Points, in no order, along strands that fork and pass close to each other.
(in the rows, 128 means zero)
Two points are linked if the straight distance between their rows is under 87.7.
z_441: [119 157 123 164 109 119 145 118 124 136 117 100  74 117 118 120 108 138
 143  93]
z_976: [155 123 151 102 100 190 131 151  77  79 184 135 116 106 103 108 191  92
 119 141]
z_403: [124  88 116  87 165  75 126 184 136 104 111 139 151 155 112 123  99 153
 157  86]
z_967: [147 144 186 116  93 201 136 107 119 152 175 119 129 203 143  91 155 121
 117 159]
z_696: [183 147 109 136  88  72 113 102 118 156 101  84 107 147  95 138  95 143
 198  91]
z_781: [137 124 115 103 103 148 132 131 128  98 165 124 128 115 103  99 144 113
 156 131]
z_476: [109 165 150 186 121 176 142  75 133 193 130 154  66 116 168 107 130  85
  65 148]
z_784: [144 164 189 166  96 216 137 123  81 133 159 142  81 100 127  92 176  77
  68 108]
z_407: [164 134 152 114 120 199 130 148 101 130 144 139  93  93 122 125 132 123
  79 109]
z_264: [121  82  97  83 189  96 116 153 102  84 113 180 205 144 118 125 153 135
 144 111]
z_378: [ 97 109  88 126 194  41 110 140 126 103  78 155 208 146 124 145 133 157
 150  84]
z_826: [134 138 118 112 108 134  95 108 151 136 115 138 162 166 134 163  81 136
 131 163]
z_611: [107 103  86 127 214  54 128 173  92  88 117 140 144 120 140 124 149 120
 139 111]
z_278: [148 114 144 123 113 191  97  99 125 190 140 183 111 119 152 139  98 122
  66 173]
z_136: [147 102 142  61 141 166 152 176 107 108 179 114 126  89 130  76 204 119
 107 135]
z_722: [108 146 108 154 132  85 115 128 157 146  87 111 125  94 130 186  99 153
 123 111]
z_922: [ 99 166 167 170 130 153 142 117 103 156 103 109  55 135 175 160 110 100
  94 131]
z_51: [134 132  79 114 132 115 141 119 145 114 133 116 126 118  99 113 118 124
 159 126]
z_955: [140 153 194 140  90 218 103 125 101 156 177 151 106 107 121 104 178 106
  53 117]
z_95: [123 105  85 129 196  35  99 142 121 114  92 153 216 147 128 115 145 128
 170 117]
z_892: [ 91 117 141 130 117 160 135 154 165 124 151 148 126  63 143 138 134 113
  60 136]
z_719: [121 103  91 138 145 107 128 129 152 117  73 154 177  97 114 175 106 159
 116 100]
z_716: [137 136 124 129 101 103 124 106 100 112 112  92 110 154 128 154 120 133
 174 142]
z_928: [188 109 103  99 127 179 131 109 153 138 127 114 143 109 138 112 115 121
 107 166]
z_937: [126 138 126 129 124 117 160 146 121 112 139  97  80 138 117 106  99 146
 164  84]
z_984: [ 98 131 113 130 167  33 120 142 135 140  41 100 193 118 134 196 141 181
 131  98]
z_774: [118 121 184  86  98 182  97 142 176 145 200 151 169 129 122 117 134 154
  88 145]
z_104: [144 129 126 150 124 130 153 113 186 159 126 118 102 102 121 122  71 150
 115  99]
z_177: [124 150 126 152 122 111 103 101 129 163  88 105  98 123 139 173  91 150
 137 130]
z_354: [143 114 126 134 124 122  91  96 150 171  88 145 152 155 136 173  76 154
 107 159]
z_88: [103 182 149 191 100 134 107  68 108 176 125 147  84 152 133 139 119 103
 126 142]
z_209: [150 153 144 159  97 159 165  75  81 130 129 104  83 139 143 110 144  98
 155 148]
z_760: [121 162 161 175 103 195 142  88 129 185 158 160  88 129 131  81 138 108
  71 117]
z_623: [115 103 109  95 170  95 110 185 114  77 115 148 171 145 107 150 125 134
 135  93]
z_856: [166 141 132 125  92 111  99  81 119 173 121 120 125 181 114 134  74 123
 172 143]
z_839: [143 129 144 147 104 145 107  98 117 198 129 155  82 144 113 116  63 134
 116 112]
z_271: [112 175 141 182  80 133 176  96 115 103 152  93 110 154 108  81 165 106
 174 116]
z_210: [145 121 116 100 123  89 112 166 123 106 118 111 137 156  90 130  93 148
 176  83]
z_804: [111 145 153 163 116 145 139 112  92 156 114 100  73 172 160 144 117 106
 134 144]
z_971: [152 119  98 110 115 155 140 118 113  97 128 113 129  92 132 127 157  98
 115 179]
z_246: [106 120 110 164 122  86  91 118 153 129  96 141 165  91 116 189  77 153
 102  95]
z_550: [131 114  72 122 165 100 144 130 167 105 109 119 148  93 154 122 161 117
 122 153]
z_276: [140 118 162 134 120 189 113 112 138 184 129 178  99  87 165 133 120  98
  37 170]
z_173: [ 94 167 138 176 114 105 102  91 116 191 106 122  76 157 138 155  90 135
 131 124]
z_296: [175 100  85  95 140 159 141 113 137 111 116 112 144  91 127 128 151 119
 104 148]
z_286: [120 144 137 131  99 130 178 102 115  93 176 103 112 163 117  75 172 106
 176 145]
z_385: [165 172 139 178  95  85 122 105  94 198 100  77  68 126 124 152 109 155
 163  85]
z_467: [123 147 117 130  97 112 134 124  81  96 137 113  98 138 106 128 141 118
 184 139]
z_66: [174 128 107 104  84 165 123 118 104 107 155 117 147  99 111 100 159 119
 142 161]
z_832: [135  97 100 113 175  19 114 125  80  97  88 136 212 161 109 122 158 129
 194 118]
z_817: [153  95  93  96 146  56 112 137 112  85 112 137 192 164  98 110 151 116
 198 147]
z_669: [ 94 122 111 140 179  24 122 151 136 119  61 136 205 111 143 173 139 167
 136  64]
z_481: [109 144 160 164 132 169 144 105 131 181 125 142  69 131 170 150  99 104
  86 156]
z_440: [114 135 115  98 118 140 113 131 161 123 134 130 160 141 125 129 124 129
 128 164]
z_15: [101 154 176 124 110 192 159 139 119 123 184 118 116 192 143  79 154 119
 127 136]
z_506: [ 92 139  89 147 161  45 134 141 172 115 111  99 140 101 132 124 139 138
 168 125]
z_398: [131 113  67 123 163 103 147 131 156 113 153 124 133  71 132  80 176 109
 134 136]
z_986: [ 58 146 109 137 152  51 134 144 160 135 118 104 141 142 145 131 138 133
 149 139]
z_964: [ 70 142 136 121 125 134 136 153 163 114 183 140 138 137 123 106 154 117
 116 133]
z_874: [126 108 131  74 125 137 104 161 148 103 167 147 183 155 122 116 143 124
 134 158]
z_167: [160 102 116 148 153 116 106  96 140 139  42 142 140 104 141 199  84 158
  88 134]
z_443: [159 146 132 157  96  93 123 116  63 125  86  90  89 136 135 175 122 135
 173 119]
z_876: [131 132  96 127 135  81 132 127 175 126 106  99 140 121 110 133 114 148
 163 118]
z_878: [ 85 124 165 111 111 160 106 154 178 133 196 165 159 146 127 144 101 140
  97 137]
z_109: [111 145 156 114 112 150 158 148 109  96 172 114 112 175 117  81 152 106
 154 136]
z_415: [157 123 135 127 120 140 112  94 129 198 115 134 110 172 134 130  63 128
 149 142]
z_847: [105 112 127 104 151  91 150 159 200 125 147 129 141 128 126 104  96 155
 132 115]
z_321: [161 124  71 118 143 125 141 127 132  88 105 114 110  77 104 114 134 122
 162 110]
z_543: [128 121 121 109 145 137 178 171 116  94 159 104  82 129 107  74 138 127
 164  86]
z_957: [134 114 127 116 126 164 113 138  99 119 117 130 122 142 132 156 112 110
 108 151]
z_328: [161 142 135 158  92  74  96  83  58 170  78  98  81 151 126 180 114 139
 164 134]
z_606: [141 120 159  79 126 156 151 161  85  80 189 129 121 126 118  89 208 109
 134 147]
z_417: [172 117 123  88 109 172 143 115 125 124 137 106 126 155 147 108 121 122
 119 166]
z_865: [113 168 142 167 100 174 105  92  90 155 134 168  99 142 120 140 126  85
 108 147]
z_141: [162 166 123 161  86 103 133  85 125 182 113  77  82 132 102 123 100 140
 188 112]
z_77: [150 159 147 163 118 155 149  78  98 153 108 104  55 144 152 121 103 116
 141 129]
z_674: [104 102 133 120 148 133 128 173 176 102 152 157 137  87 130 144 115 139
  91 121]
z_489: [165 132 149 112  89 190 137  96 110 139 157 109 122 174 123 106 146 114
 132 170]
z_991: [ 99  72 114 104 189  62 132 148 191 124 115 154 207 143 143 123 121 156
 138 128]
z_586: [136 120 136 119 117 176  96 108 116 161 129 143 113 151 153 165  99 116
  99 170]
z_351: [ 94  91 137 105 168  66 126 175 190 114 139 148 180 157 133 114  96 166
 137 125]
z_725: [ 87 126  96 127 161  80 107 147 116  92  84 130 172 140 148 178 148 132
 134 142]
z_709: [112 137 128 118  94 130 126 128  76  71 163 139 136 146 103 124 165  95
 190 146]
z_308: [124 141 166 150 112 196 169 147 145 130 174 124 104 117 133  73 156 123
  84  99]
z_30: [151 104 101 135 150 138 120 112 161 128  72 138 144  90 135 171 104 152
 102 113]
z_618: [146 102 154  85 127 194 123 174 132 107 144 148 124  78 132 135 137 118
  60 121]
z_755: [165 138 147 155 105 199 144 122  91 129 152 136  75  93 118  92 134  92
  94 108]
z_951: [ 63 144 169 124 115 166 121 163 153 124 184 140 126 130 141 135 122 132
  93 129]
z_818: [118 160 176 174 104 197 152 118 124 147 161 137  98 138 124  79 125 119
  88  90]
z_315: [109  56 135  95 179  97 143 166 172 107 119 168 200 117 146 137 125 157
 101 129]
z_330: [102 106  82 122 202  90 141 140 164 103  95 116 153 102 172 141 141 146
 126 146]
z_435: [106  79 119 128 164 104 146 161 182  90 121 166 172 104 125 137 113 164
  97 107]
z_973: [125 127 149 145 110 133 136 117 153 176 128 137  78 124 125 131  54 151
 120 102]
z_67: [124 121 123 126 120 139 142 140 188 142 150 131 131 119 113 105  80 147
 130 110]
z_249: [104 138 151 119 115 159 126 164 150 113 199 136 144 101 107  85 188 131
 108 120]
z_498: [119 119 103 125 183  91 121 122 130 105  47 119 197 142 146 170 139 146
 136 133]
z_290: [134 104 156  71 129 188 139 172 120 101 165 136 112  79 142 101 186 123
  61 143]
z_661: [130 110 109  85 136 119 118 154 117  81 161 139 164 138  99 102 144 123
 153 142]
z_938: [154 116  63 130 157  84 145 133 126  91 123 121 131  68  98 103 169 117
 158 124]
z_980: [117 121 138 102 144 144 149 179 145 105 183 126 112 130 113  85 121 151
 147  83]
z_795: [ 95  88 100 108 197  87 139 170 135  89 112 142 141 126 163 137 142 140
 119 129]
z_426: [172 149 133 132  81  84  87  81  81 183  98 112 105 181 123 165  91 135
 187 134]
z_191: [ 55 124 104 146 146  62 117 144 148 117  90 114 167 140 153 176 128 145
 126 140]
z_699: [126 173 157 184  82 154 180  88  88 104 144 112  91 132 132  89 170  84
 139 121]
z_59: [118 123 141 144 107 179 128 133 149 144 124 144 116  84 168 150 123  99
  55 172]
z_334: [122 171 136 190 100  97 131 106  97 164  97  91  55 106 121 155 111 126
 145  82]
z_890: [155  84  95  78 181  93 119 128  99  77  98 139 201 161 119 116 155 120
 160 149]
z_871: [168 129 103 113 107  89 110 124 140 140 110 108 133 150  90 120  76 133
 196  92]
z_327: [171 109 120 144 151 120  88  83 143 193  62 130 137 125 150 205  85 157
 112 149]
z_421: [148 132 153 110  80 167 113 139  75  79 179 139 119 136  96 123 174 101
 165 156]
z_989: [125 129 108 141 170  79 124 114 152 131  49  90 168 112 134 192 143 163
 136 128]
z_31: [107 138 173 105 130 192 145 163 150 127 194 123 120 103 128  75 175 136
  76 101]
z_909: [122 153 167 140  87 200 100 112  93 150 170 162 107 124 125 125 144  98
  84 151]

A fork is a point with three links. Follow the links from the first point to the second and name the forks in between, in order.
z_177 / z_928 => z_781
z_191 / z_296 => z_51 z_781
z_334 / z_398 => z_51
z_15 / z_506 => z_781 z_51

Follow the links from the first point to the second, and from the first to the third. Name the last point that the two ways share.
z_308 / z_398 / z_506 => z_51
z_550 / z_264 / z_489 => z_51
z_109 / z_506 / z_173 => z_781
z_876 / z_88 / z_308 => z_781

A fork is a point with three links, a tip a point with one. Leave the first point through the second and follow the links. Name the first fork or tip that comes.
z_955 / z_909 => z_781
z_669 / z_984 => z_51
z_890 / z_264 => z_980
z_839 / z_973 => z_957
z_476 / z_760 => z_774
